Each row is a point on a tangle of strands that fork, close into loops and nearly touch. The rows are in no order.
Points whose rows are less than 76.4 apart are linked; no others are. Some points are linked to none.
narun: [10 15 7 28 -5 -2 -11 23 8 29 14 9 -10 -32 -12 33 8 8 4 5 -25 -18 22 0 3 2 8 -9 24 1 -1 42 1 6 -3 -21 25 24 -22 10 27 4 5 16 -2]
fum: [8 -6 -7 -18 -6 19 1 16 43 0 -19 -21 29 11 13 -16 -19 -29 -16 -6 -7 16 5 8 -28 -6 -14 -4 15 -7 -1 -16 2 -2 13 9 -20 4 0 -2 -8 8 11 -5 21]
bam: [3 -2 0 -8 6 12 5 -1 37 -14 -15 -13 34 23 14 -21 -20 -29 -15 2 1 34 -2 17 -16 2 -8 -15 11 -15 17 -22 13 4 9 15 -19 -7 4 -6 -8 8 -1 -8 11]
zoz: [20 11 -26 -20 -21 -2 -6 25 25 -22 6 -31 18 0 4 17 -16 -2 -2 -6 3 -15 12 3 -40 4 -17 5 17 15 -17 -2 -20 -11 7 0 -21 9 8 13 -5 14 7 -1 4]
mepag: [1 -1 30 19 -17 11 -1 5 -4 48 -6 24 -19 -14 -9 0 19 -15 3 1 -6 -9 -8 -20 19 -7 14 10 -6 -9 7 3 -6 -1 -6 -5 15 4 -8 -4 2 9 -3 17 6]
kon: [25 6 -7 0 14 6 14 -27 -18 -17 1 15 11 27 17 4 4 -3 9 -38 3 17 -14 -3 -21 -19 -22 7 -13 -15 -8 -23 -18 2 -7 -15 -3 -18 0 17 -18 3 -5 10 -1]
Niduv: [-7 -5 0 -24 -6 -16 -12 12 20 -17 7 -21 26 7 13 -18 -35 -13 -20 34 3 18 9 36 2 18 4 -9 8 13 6 -4 28 1 11 34 -26 -2 8 -6 4 6 -2 -23 2]
Bipa: [4 -6 -15 7 -14 13 -16 39 32 -7 15 -5 34 -18 -19 -6 -10 -13 -1 2 -18 -2 18 13 -18 -2 -20 -26 8 23 -6 7 -8 -19 22 4 -22 14 -8 -14 13 -9 17 -25 -3]
buv: [0 23 -17 1 -26 6 -7 31 24 -14 4 -30 0 -27 -18 18 -8 16 0 22 13 -31 38 1 -9 -2 -4 0 21 20 -23 21 -15 -6 7 -12 -6 19 -12 -13 -8 -19 21 -22 -19]
Vor: [-24 4 10 9 20 -6 17 -6 21 7 -20 -18 -10 17 7 8 -23 -14 -16 25 17 41 -12 14 17 25 37 -13 20 -17 43 -2 38 18 -11 9 7 4 23 5 -5 15 -16 12 13]
Surap: [7 -1 -2 6 5 17 24 -18 6 1 -25 0 -9 20 6 13 5 -6 -8 -12 9 13 -23 -14 -5 5 3 11 6 -17 16 -4 -3 12 -7 -16 7 -2 1 2 -9 17 -13 10 13]
tadu: [1 3 -7 -5 -18 7 5 16 10 -8 7 -14 -16 -11 -11 20 -8 6 -7 16 4 -19 2 -4 -5 13 6 11 9 11 -11 7 -6 -4 7 -6 -8 13 -1 -7 7 3 -8 -8 -4]
nusu: [7 9 -15 5 -12 16 0 11 4 -16 10 0 -6 -3 -9 12 -6 21 8 -6 -5 -18 2 -5 -12 2 -9 5 4 6 -17 6 -18 -3 10 -13 -8 7 -11 -9 4 -8 -5 -16 5]
Nalom: [13 4 -2 7 1 18 11 -25 -13 -3 -8 32 -5 5 -13 -20 17 -2 12 -16 4 0 -18 -9 4 -20 -8 -4 -15 -14 12 -5 -14 -14 1 -14 8 2 -17 -25 -7 -11 1 -13 2]
lud: [-12 17 7 -10 -25 -11 -11 -20 -33 13 -7 13 -20 -22 -11 -3 10 29 16 19 13 -43 2 -25 23 -6 24 16 -3 1 -16 8 -12 -18 3 -3 4 -4 -10 2 -14 -20 -2 1 -9]
vaka: [-2 -11 -7 22 -13 27 23 -7 12 7 -17 -1 -10 8 -6 12 -5 -13 -7 -3 12 11 -21 -11 -4 15 10 4 17 -6 23 -9 -6 -3 1 -15 -1 24 -13 -20 2 10 -11 -4 21]
Lites: [-28 -7 -8 -10 -8 7 13 -19 8 15 -30 -37 -37 1 13 6 -4 -1 -8 5 10 0 -2 -4 11 5 19 15 23 -12 7 19 30 19 -17 12 25 15 7 22 -11 -5 6 20 40]
Gar: [10 11 -29 20 -10 33 13 10 11 -22 7 15 2 -9 -23 19 -11 20 13 -17 9 -14 -13 2 -22 0 -6 -4 18 12 -7 -12 -22 -6 8 -26 -4 10 -21 -14 8 -12 -8 -21 21]
biv: [13 14 14 32 -1 5 -17 2 -3 28 15 26 5 -24 1 11 12 18 16 -15 -31 -15 16 2 7 -23 5 -1 6 -1 -10 29 -5 13 6 -19 24 9 -28 5 16 -3 13 11 -1]
tiv: [11 -14 14 14 10 16 11 16 10 24 8 27 15 13 -2 8 4 -20 -8 -21 -15 15 -14 -12 -11 -6 -10 -8 -8 -11 10 -20 -15 4 -1 -11 5 -2 1 -10 16 31 -3 14 7]
barir: [7 -15 18 10 -8 -9 1 38 8 24 21 22 6 -12 -6 15 4 -20 -13 8 -15 -7 2 -13 -3 13 4 -9 -6 13 1 -10 -14 -11 -1 3 -5 3 17 -3 15 28 -7 7 -18]
rurid: [7 22 8 9 -32 -6 -11 4 -22 15 1 14 0 -28 -22 6 20 18 24 15 10 -40 7 -23 14 -6 13 12 1 11 -21 4 -31 -24 6 -12 0 1 -10 -12 -20 -22 11 1 -12]
luvo: [6 0 16 -13 -12 -2 -10 -3 -9 28 -14 -4 -13 -14 -6 -17 23 -8 -9 2 -3 -4 10 -17 7 -20 -10 5 -8 -5 -17 11 3 -9 -4 12 1 -12 0 15 -17 0 18 9 -20]
soper: [9 -1 -12 -24 20 -19 4 -20 -34 -28 2 -13 17 20 5 4 6 12 1 -10 2 12 -1 7 -2 4 -10 3 -17 3 -8 -12 -2 -2 3 12 -19 -14 14 13 -14 3 -14 -7 -16]
feker: [-6 -11 24 13 36 -19 -5 -9 -31 -1 14 26 14 26 -1 -20 11 -6 0 -12 4 39 -4 17 24 -8 -7 -20 -35 4 16 -5 5 4 -5 15 3 -16 4 -17 -6 -17 -2 -7 -24]
Lodif: [26 -2 -12 -12 3 10 -12 6 7 13 -4 -13 8 -2 7 -8 12 1 -16 -22 -29 3 10 1 -24 -24 -24 0 0 -11 -16 21 -2 9 8 7 5 -14 2 30 -7 5 18 10 4]
pode: [19 2 -11 -24 -16 -11 -2 27 10 -6 7 -17 9 2 9 29 0 -3 -9 2 -8 -16 9 -1 -35 9 -11 9 7 14 -11 5 -14 -6 6 6 -12 1 19 25 2 28 7 6 -7]
Ruzuf: [0 -7 -13 -19 16 -2 -6 -30 -22 -25 7 -13 -2 -3 18 -9 0 43 5 -9 -8 -18 8 6 6 -7 -2 7 -5 1 -17 13 6 16 -1 6 13 -13 -11 19 0 -6 2 1 9]
Zelu: [-12 11 9 12 2 -20 -11 22 0 16 21 3 -20 -30 -13 32 4 18 9 9 -17 -34 27 1 10 11 15 -2 19 13 -6 29 10 5 -4 -7 14 18 -15 14 36 3 -12 14 -6]
Gife: [-13 13 16 -11 -25 -25 -15 -27 -41 17 -7 29 -8 -1 8 2 7 17 22 14 20 -34 0 -21 29 -2 22 19 -17 2 -17 -5 -12 -16 -4 -4 -6 -17 1 2 -8 -18 -10 16 -11]
kezil: [-4 2 -8 -13 -17 10 8 -3 20 19 -28 -39 -21 4 13 10 -5 -2 -14 0 9 -6 1 -3 -10 -6 9 15 22 -5 -5 20 4 11 0 5 10 11 1 16 -8 2 9 12 24]
ter: [-13 5 13 -9 -22 -27 -11 -9 -42 9 12 14 13 13 15 17 6 18 11 1 14 -22 -1 -18 21 8 11 24 -24 20 -21 -9 -12 -21 3 -8 -15 -16 14 12 -8 -8 -12 18 -16]
kif: [-9 4 9 17 29 -35 4 1 -21 -12 0 21 9 21 -6 -10 14 -18 3 -18 18 31 -15 6 3 7 -12 -13 -20 6 28 -30 -29 -5 -4 -10 -15 -12 18 -20 -12 -6 5 10 -37]
fiz: [20 10 5 33 -2 21 -13 -13 0 25 4 21 -7 -9 -5 1 9 18 10 -23 -26 -6 -7 -9 4 -22 1 3 1 -10 -5 25 -2 20 4 -13 29 8 -28 8 11 -2 19 6 20]
navu: [10 5 -15 -13 -20 -6 7 9 -21 -9 0 7 11 -5 -37 2 20 -4 25 -6 13 -23 -5 -21 -15 0 -13 4 -13 20 -12 -14 -37 -46 -3 -14 -11 10 3 -26 -29 -15 12 -8 -15]
ver: [-3 -1 -3 -17 16 -10 -4 -11 8 -38 7 -18 18 16 19 -18 -26 4 -4 23 13 25 4 36 10 15 13 -12 3 0 15 -11 33 13 7 23 -11 -5 7 -8 1 -3 -17 -24 5]
filem: [11 -7 16 5 -2 11 0 3 1 32 -9 20 4 18 7 2 12 -21 -18 -22 -13 16 -9 -10 -3 -20 -26 2 -7 -22 -12 -1 -9 5 -17 -1 18 -31 5 27 -7 8 14 33 8]
gil: [7 -6 0 -5 -7 -14 3 9 -23 -8 3 20 12 2 -18 11 12 -11 10 -9 6 -4 -6 -11 -9 3 -8 -2 -19 19 -4 -22 -28 -30 3 -8 -21 6 12 -22 -13 -3 -3 -5 -18]
Led: [15 -8 6 40 -1 38 9 -8 7 24 8 26 -8 -10 -15 -1 3 9 3 -20 -18 2 -16 -9 -1 -16 8 -7 0 -7 10 8 1 11 11 -9 25 17 -30 -6 13 -4 10 -13 33]
Fala: [7 -5 -11 -6 12 11 -4 -20 16 -43 10 -20 17 21 16 -14 -30 4 -1 7 15 23 0 29 5 4 18 -11 13 -8 7 -20 17 16 14 6 -4 2 -10 -15 1 -9 -18 -25 24]
gal: [12 10 -26 6 2 24 30 -13 6 -38 0 9 9 15 -15 7 -13 10 19 -24 12 3 -21 0 -27 -9 -10 -3 5 -12 3 -27 -15 -5 1 -21 -5 11 -18 -12 -9 -9 -14 -21 25]
Tekib: [-10 3 -11 -21 -15 -9 -4 15 18 -14 4 -30 -12 -10 2 5 -22 9 -12 28 12 -15 18 11 -4 14 10 6 12 11 -13 4 5 6 2 15 -13 13 3 1 9 0 -4 -16 -5]
kurun: [6 9 -28 0 -14 25 15 -20 8 -14 -10 -25 -14 13 12 16 -17 38 6 -16 4 -15 -2 -1 -7 0 7 22 18 -14 -12 10 -2 18 -4 -14 7 15 -22 10 -15 -7 -1 -8 44]
siz: [7 0 6 -10 -2 4 -15 -21 -19 17 -14 1 -9 -8 1 -32 14 1 -11 -4 -6 4 3 -8 14 -27 -18 9 -14 -15 -16 14 17 1 -10 15 10 -24 -12 19 -13 -15 17 5 -7]
vebog: [20 8 -20 -2 7 18 20 -26 -5 -36 -2 2 0 24 4 6 -8 13 10 -30 6 11 -17 1 -24 -6 -9 7 -1 -19 -2 -18 -14 9 2 -12 -7 -2 -10 10 -12 -4 -16 -11 17]
vazi: [1 -10 14 26 -6 15 1 29 23 26 11 1 -8 -23 -20 7 -4 -15 -9 11 -19 -4 0 -3 -1 12 15 -15 21 11 13 16 6 7 7 2 8 19 -11 -5 20 10 -3 -2 16]
Sepap: [1 -9 -5 -5 -6 -1 -17 29 17 -14 15 -17 29 -6 -10 -18 -23 -14 -11 16 -13 5 16 20 -13 10 -7 -14 5 19 -4 1 5 -7 19 26 -24 4 1 -11 10 -4 7 -28 -5]
Risif: [-4 -1 12 14 30 3 3 -32 -8 -9 -20 1 -22 18 6 -13 2 -2 -10 3 16 31 -10 0 30 -4 6 -7 -2 -28 24 6 21 20 -21 0 27 -19 -6 3 -11 -1 1 9 -12]
Dilu: [2 -16 19 9 7 5 3 11 16 17 -14 16 15 7 0 -13 18 -29 -18 -12 -8 23 -10 -18 -11 -2 -23 -20 -7 -19 19 -23 -10 -5 -11 2 -5 -2 12 -3 -6 27 10 13 -14]
Vaz: [-20 -1 2 10 19 -7 17 -4 12 -9 0 -2 -5 17 0 23 -25 -8 -7 26 9 21 -17 9 18 37 28 -10 11 -2 35 -6 21 10 -2 1 -1 2 19 -5 13 22 -33 -1 3]
bivom: [-28 -9 15 15 3 -13 -5 -1 -9 29 7 -8 -47 -30 -14 7 8 9 18 8 -6 -28 4 -5 22 10 20 9 18 8 11 18 33 17 -8 8 24 19 -8 19 27 1 -15 15 25]
Gup: [-9 -14 9 5 -3 3 -6 13 3 -4 12 6 -20 -17 -22 -23 -9 -7 1 26 -1 1 8 11 17 6 12 -18 1 9 8 6 16 -5 11 23 -6 13 -3 -30 12 -14 -14 -29 -5]
Zon: [8 -3 -15 2 -3 23 7 -12 18 -46 15 -13 7 20 1 1 -34 17 3 2 10 0 -10 24 -1 3 9 -4 11 6 -3 -9 6 7 9 -1 -4 6 -14 -16 9 -18 -17 -29 30]
dal: [-7 -7 3 -16 11 -10 2 -20 -11 18 -9 3 -12 13 26 19 5 0 -7 -3 -3 -7 -12 0 13 0 -8 13 -5 -17 -15 6 15 10 -12 1 20 -24 18 40 6 9 -5 31 4]
togi: [12 9 -22 -8 -3 10 2 -15 -22 -17 -6 1 3 -5 -25 -19 4 18 22 -1 1 -18 3 -9 -11 -19 -9 6 -15 3 -9 19 -18 -18 13 -4 3 4 -17 -20 -27 -38 16 -33 6]
riben: [-31 -10 -3 -10 35 -15 5 -24 3 -19 -3 -25 -13 3 22 1 -7 12 2 20 13 21 -9 16 30 18 18 -7 1 -17 15 1 52 22 -24 11 19 -3 22 25 10 11 -19 4 8]
Dig: [11 -5 2 -5 -12 10 -8 13 -1 10 -20 -6 14 -6 -13 -35 31 -27 0 -9 0 3 6 -24 -6 -25 -21 -2 -20 2 1 -11 -14 -36 -3 -2 -16 5 7 -15 -31 5 35 -5 -24]
vuf: [-27 -12 -9 -9 15 -6 1 -12 7 -23 5 -25 -16 -3 15 8 -17 14 3 24 12 -5 -4 17 24 23 32 5 16 0 1 -1 39 19 -15 13 8 10 6 8 15 1 -27 -12 23]
vodu: [13 9 9 11 -19 -4 -19 17 -12 20 6 7 7 -30 -18 5 22 4 3 2 -16 -22 15 -12 3 -14 -4 5 -9 17 -16 15 -20 -21 14 -11 -5 11 -8 -7 -7 -6 20 1 -23]
kel: [-3 7 7 -3 26 -5 12 -1 35 -14 -20 -12 28 26 17 -7 -28 -21 -20 12 12 47 -11 21 -7 21 6 -22 21 -18 34 -17 12 4 4 6 -4 -15 14 4 -4 18 1 5 -4]
pog: [0 13 -22 10 -22 20 -13 34 28 -11 3 -16 15 -19 -23 -4 -18 -3 5 11 9 -18 18 4 -15 -8 -19 -13 19 25 -18 5 -19 -14 14 -8 -15 18 -13 -30 -4 -21 19 -29 -3]
kazib: [-4 -2 10 9 20 -15 1 -15 -38 3 14 32 8 30 16 3 7 0 10 -15 6 24 -8 14 18 -3 -1 6 -31 9 3 -15 1 2 -7 -5 -2 -24 12 -2 0 -11 -13 11 -23]
Kinov: [-14 -5 28 20 12 -2 11 11 11 27 -13 19 -19 0 -11 -20 13 -28 -19 10 7 33 -7 -14 20 6 10 -18 -3 -16 35 -8 -2 -1 -22 1 5 1 4 -25 0 15 -1 5 -19]
pov: [-3 -2 -4 15 -4 17 -2 6 9 -1 6 15 -12 -22 -35 -18 -5 -1 10 10 -6 -10 -2 9 0 -6 5 -16 1 5 1 13 -1 -11 10 5 -1 11 -16 -34 6 -27 2 -38 8]
Kuv: [-10 2 10 9 25 -22 11 5 9 -15 3 13 5 15 5 9 -10 -11 -9 23 15 31 -16 12 4 31 17 -18 0 -6 38 -15 6 3 -1 -3 -10 -2 22 -13 11 28 -22 2 -19]
zarez: [2 -1 -23 -7 -20 18 15 7 29 -21 -17 -24 10 11 -3 11 -21 -18 1 -7 27 8 -6 6 -25 8 -11 5 24 1 -1 -34 -16 -11 -6 -18 -14 26 -11 -26 -9 4 -5 -8 17]
Rever: [12 5 -8 -3 -3 22 -4 -31 -3 4 -15 -7 -11 -11 -4 -34 6 11 -1 -11 -4 -1 5 -7 9 -31 -14 9 -10 -18 -8 21 3 9 -4 8 17 -7 -24 -1 -15 -16 22 -15 12]
duvi: [2 8 -15 -3 -9 10 10 -4 -20 -10 -2 12 6 -8 -38 -13 11 5 29 1 11 -27 -7 -9 -9 -11 -11 -2 -8 7 -7 1 -30 -34 5 -13 -9 11 -12 -33 -22 -36 11 -24 -2]
vobu: [1 0 1 10 11 -17 15 -5 -17 -12 -2 40 7 14 -17 -8 22 -20 13 -14 22 3 -15 -1 -2 6 -4 -4 -14 6 21 -31 -37 -26 -1 -17 -12 5 7 -42 -7 -12 -4 5 -24]
ziv: [-8 -13 8 0 2 1 7 19 22 6 4 -1 10 4 7 14 -31 -17 -19 24 -5 10 -9 7 0 32 21 -7 25 3 27 -3 21 5 3 15 -2 2 17 7 21 30 -19 -1 18]
Bul: [5 -2 -18 -19 -11 2 8 9 20 -31 -11 -23 11 11 -2 -5 -10 -22 1 3 22 10 0 3 -27 3 -14 3 7 3 4 -29 -13 -18 3 -3 -26 13 4 -24 -14 4 -3 -18 -7]
Tepil: [12 -3 11 -16 -25 4 -2 13 8 17 -23 -13 -10 -19 -6 -22 22 -24 -8 13 5 -1 5 -27 -5 -13 -6 5 -7 0 3 2 -2 -22 -4 7 -10 4 9 -4 -21 9 21 2 -17]
Makom: [3 -9 12 -5 15 -7 3 -2 -4 18 -4 10 -1 23 11 11 7 -13 -14 -4 -10 16 -8 1 2 0 -12 1 -10 -13 -3 -6 7 8 -8 5 5 -26 19 21 5 19 -5 23 -10]
mika: [12 -1 11 9 18 3 -2 -31 -29 -3 17 27 10 35 19 3 2 5 7 -25 -6 14 -9 5 2 -12 -11 5 -22 -9 -5 -16 -2 14 4 -8 5 -23 2 4 4 -4 -10 12 -4]
veveg: [26 16 -7 7 -20 5 -11 29 11 11 6 -8 24 -26 -12 7 18 -4 6 -8 -20 -14 17 -9 -25 -23 -19 -3 3 10 -15 5 -21 -24 9 -13 -8 14 0 -3 -11 1 28 -4 -9]
fumub: [-12 -9 18 22 20 -5 10 20 25 15 -17 14 14 3 -7 -23 16 -35 -23 -6 2 34 -5 -10 1 11 -9 -32 1 -22 44 -27 -13 -8 -13 -4 -6 -6 12 -23 -2 16 10 13 -22]
sovet: [7 3 -31 -12 -1 12 5 6 16 -28 1 -18 24 3 -7 -19 -11 -13 12 -22 -3 8 4 3 -38 -18 -25 2 0 5 -5 -16 -13 -14 17 -2 -27 12 -5 -8 -17 -10 8 -21 9]
vobi: [-9 6 1 -14 -10 -21 -2 -4 -24 -1 12 7 5 8 17 29 10 18 8 -6 -7 -27 0 -7 5 14 3 25 -8 9 -24 -7 -8 0 1 -9 -10 -10 18 22 7 9 -13 20 -14]
sidek: [0 1 21 13 -11 -5 -24 5 -23 33 23 23 18 0 12 1 9 2 8 -19 -23 -1 18 4 5 -17 -7 12 -21 18 -21 11 -6 12 7 3 3 -22 1 11 11 -9 6 25 -7]
bak: [-2 1 -19 -27 10 -24 -10 -1 0 -27 16 -35 9 -16 20 7 -1 40 0 4 -6 -20 38 20 -15 7 -2 3 10 12 -21 32 8 5 0 6 -6 3 -7 26 14 -5 14 6 -5]
zel: [-22 -2 -13 -24 0 -18 -9 1 15 -17 8 -39 -13 -6 20 -2 -26 19 -6 37 10 -12 11 25 13 20 21 3 14 14 -8 2 29 11 -2 23 -9 15 6 3 10 0 -16 -10 12]
fepi: [1 5 30 24 -21 7 0 1 -7 52 2 33 -6 7 14 9 12 -11 7 -7 -6 -3 -2 -21 15 -14 11 14 -8 -3 -5 0 -9 10 -6 -12 19 -21 1 3 8 4 1 36 10]
zopil: [6 -16 13 1 -10 -6 10 40 24 13 7 11 9 -4 -8 16 -15 -26 -19 19 -11 0 -9 -6 -16 27 6 -12 12 7 16 -10 -5 -6 1 9 -4 10 23 1 24 38 -4 7 6]
ziro: [-4 -1 -13 -14 4 -1 9 -24 -4 -1 -14 -13 -14 7 24 23 2 26 -5 -14 -6 -24 -7 -1 2 9 7 20 11 -14 -16 17 9 16 -4 -6 23 -7 7 39 6 9 -6 21 28]
Pab: [-20 1 7 0 4 -20 -11 8 -8 7 19 4 -30 -38 -6 9 1 18 12 17 -11 -32 11 2 18 13 20 3 14 11 -5 17 23 7 -2 8 7 14 -6 18 28 0 -12 -1 0]
nuv: [8 -7 -4 -18 7 2 -6 -1 0 -1 3 -15 4 4 11 -6 7 1 -18 -1 -10 5 3 7 -14 -5 -16 -4 -5 -4 -9 7 9 13 5 16 2 -14 12 20 3 9 5 5 -1]
sapu: [1 -1 24 6 -18 -13 -2 21 -14 25 27 35 13 5 5 24 1 -9 10 -1 -9 -10 2 -14 1 13 1 11 -20 26 -9 -15 -16 -6 -1 -12 -9 -8 20 -9 14 9 -11 17 -13]
vuda: [9 -2 -8 -21 -18 15 10 9 40 3 -22 -35 3 9 15 8 -15 -20 -21 1 5 5 0 9 -24 1 -4 5 17 1 -4 -4 -4 8 14 1 -2 14 5 6 -8 13 7 2 29]
buso: [-15 13 4 8 24 -12 5 -3 33 -9 -28 -22 -5 15 10 -8 -13 -17 -25 18 20 50 -13 12 10 18 10 -14 10 -20 39 -7 15 11 -6 -3 -3 -12 16 1 -9 11 3 11 -14]
Zitoz: [2 -1 -4 -16 6 -25 7 1 -29 -21 5 2 11 16 -9 10 7 -4 -1 -2 19 5 -11 -5 -6 12 -4 0 -18 18 4 -12 -10 -17 1 4 -21 -3 18 -7 -12 7 -12 -5 -29]
Niviz: [-9 -8 14 -1 6 -9 -2 16 -10 10 -1 12 -11 -17 -15 -26 7 -17 -5 23 2 12 2 0 7 2 6 -13 -13 2 19 2 4 -15 1 18 -11 8 8 -28 -3 -6 -6 -21 -26]
Dere: [2 5 -8 -19 -7 -18 0 19 -4 -14 17 0 6 6 9 39 0 15 -8 -1 -7 -29 4 -4 -19 20 -3 16 2 16 -21 4 -13 -4 8 -5 -10 -1 22 30 13 19 -12 14 -10]
rovoz: [3 -8 -7 11 5 12 -19 10 -3 2 11 0 3 -24 -22 -30 6 4 5 3 -23 -6 13 7 -4 -18 -6 -16 -8 8 -1 21 -2 -7 22 14 3 12 -15 -19 -1 -29 17 -35 -4]
mopi: [-8 -20 14 1 20 -19 -17 -11 -33 8 34 21 -4 -3 8 -10 2 17 11 -2 -14 -2 -1 19 23 -2 7 -6 -24 15 -10 -1 20 16 -3 20 11 -13 0 -4 18 -12 -9 -4 -10]
baguz: [-19 -9 2 -11 36 -13 3 -33 -20 -19 8 0 -15 7 22 5 5 23 13 8 2 1 -10 8 38 11 16 2 -15 -11 1 -3 34 22 -20 5 20 -12 9 23 14 3 -17 6 -3]
kavu: [3 16 -8 -1 -16 -11 -11 19 -12 -6 12 -10 5 -35 -22 15 10 18 8 15 -3 -32 33 -1 -1 -1 -2 0 5 26 -18 31 -13 -12 10 -4 -7 14 -10 -4 -5 -16 17 -12 -26]
Gumel: [-19 -11 22 4 26 -24 -7 6 -20 5 2 26 -2 6 -14 -26 16 -14 -8 7 0 29 -5 2 15 1 -1 -23 -25 1 20 0 0 -5 -3 25 -16 -5 9 -25 -4 -7 -1 -14 -33]
Tirak: [-4 -6 0 -4 4 -4 -20 3 -8 7 10 -13 -11 -30 0 -31 9 11 -1 12 -22 -6 22 6 4 -13 2 -5 -10 3 -8 25 16 5 8 25 2 -3 -15 -2 10 -8 10 -15 -7]
Kiv: [-6 -13 -17 -29 18 -16 -11 -15 -8 -34 11 -31 -5 -18 25 -16 4 36 1 5 -8 -17 24 19 1 -4 6 6 6 4 -22 22 16 18 -6 8 2 -11 -12 22 13 -6 8 4 5]
pemo: [13 5 -25 0 -11 20 1 15 16 -5 -5 -6 21 -16 -17 -15 5 -12 15 -17 -16 1 0 -8 -33 -26 -24 -5 0 2 -4 -12 -17 -17 11 -13 -11 16 -5 -9 -11 -3 19 -17 3]
nisuz: [17 -4 8 8 4 17 -11 2 2 26 -3 12 18 7 1 -15 17 -15 -9 -31 -23 11 0 -11 -11 -29 -35 -3 -18 -18 -15 -4 -8 6 -1 2 1 -23 -9 16 -9 -1 21 13 1]
Sutub: [-6 -7 12 9 6 -13 -17 -10 -26 16 28 23 -7 -10 9 7 2 21 15 -9 -20 -16 12 7 15 -2 7 8 -16 11 -16 10 11 16 4 -2 11 -8 -6 12 23 -8 -4 14 -3]
fev: [-24 -7 5 1 2 -4 7 -12 -9 18 -12 -17 -44 -16 1 -2 6 2 6 12 1 -12 -5 -9 19 10 19 12 13 -6 8 12 36 14 -12 12 18 11 1 18 7 1 -12 18 23]
Kaz: [8 11 19 12 -28 5 -24 -1 -25 37 14 27 27 16 11 -1 11 -8 20 -28 -2 4 9 -9 -4 -19 -18 14 -26 9 -18 -8 -17 -5 -1 -10 -3 -29 -2 10 -13 -18 12 27 -3]
nefo: [-14 -4 8 2 33 -12 -5 -38 -29 -15 1 10 -17 13 17 -14 6 12 4 3 15 18 -12 7 44 -2 7 -4 -20 -18 13 -3 31 20 -26 2 30 -27 2 11 0 -10 -4 9 -17]
tuvod: [3 6 25 14 -20 -1 2 -3 -19 30 7 33 15 23 22 12 8 -17 21 -14 4 6 -5 -18 6 -1 -4 17 -17 6 -7 -21 -16 -3 -6 -19 -1 -24 16 -6 0 2 -7 31 -11]
bato: [-29 7 0 -43 4 -27 9 -12 -2 8 -19 -19 -25 -17 24 4 20 7 -14 14 6 -26 4 -11 11 -2 8 10 6 1 -18 13 24 4 -11 12 16 -11 20 53 16 7 12 33 9]
nuz: [3 10 4 12 37 -27 9 -5 -6 -27 -4 11 12 24 4 4 -7 -12 3 -2 13 35 -16 9 -4 15 -2 -15 -10 -8 33 -27 -14 -3 2 -8 -16 -12 23 -11 -4 11 -8 2 -31]
Depu: [-7 -1 -6 5 -10 10 19 -1 8 -19 -11 1 -21 2 -10 8 -8 -3 0 12 21 -7 -20 -4 6 20 14 2 14 0 8 -7 -8 -9 -2 -12 -4 12 2 -29 2 1 -22 -16 -2]
gadir: [-12 -7 33 18 4 3 8 -1 -4 34 -14 24 -33 -2 -15 -8 14 -21 -2 7 3 11 -8 -19 23 4 16 0 -4 -13 21 -2 6 2 -17 1 13 7 -4 -13 4 10 -13 12 -2]
vodo: [18 11 -27 -6 -16 9 -7 27 41 -18 6 -26 17 0 -1 15 -31 0 -7 -10 7 -8 10 15 -38 -7 -17 5 30 13 -19 2 -16 1 14 -13 -16 18 -8 3 4 0 10 -14 18]
rodoz: [-5 5 -25 -7 2 11 2 -22 -8 -23 -6 -17 -12 -1 20 15 -3 50 1 -21 -7 -25 4 1 4 0 7 19 14 -17 -15 22 5 21 -6 -12 19 4 -20 28 2 -4 6 10 32]
vab: [-2 -4 -2 9 11 19 19 -25 5 6 -33 -7 -23 17 7 0 4 -12 -20 -5 15 27 -16 -9 12 -4 -4 3 6 -35 19 11 22 11 -20 -3 28 -12 -7 16 -14 6 3 20 11]
guk: [9 4 -17 -1 -2 25 7 -27 4 -17 -10 -20 -16 -2 9 -14 -9 23 5 -10 5 2 -1 2 -5 -19 2 13 1 -15 -2 12 8 15 -2 5 18 5 -27 -4 -14 -13 8 -23 28]

A tip is a point with one link. Name the tips that can be reached along the links from each point below, in the order of the rows.
nuv => Dig, bak
biv => tiv, soper, Led, togi, mopi
Bipa => Zon, zarez, vodo
riben => Tirak

A piece is all that can be reached along the links. How many separate loops has the piece of each point below (a circle has one, a figure eight two, a Y none), and how many tips (points with one link)?
gal => loops 1, tips 1
ter => loops 0, tips 3
kel => loops 0, tips 5
Dig => loops 1, tips 2

A fork is a point with three links, a tip a point with one. Leave the first point through the second and follow the links. Name the first fork or tip that comes.
vodu; kavu => Zon
Depu; vaka => tadu
narun; Zelu => Vaz
Gar; gal => Tirak
Vor; buso => Led
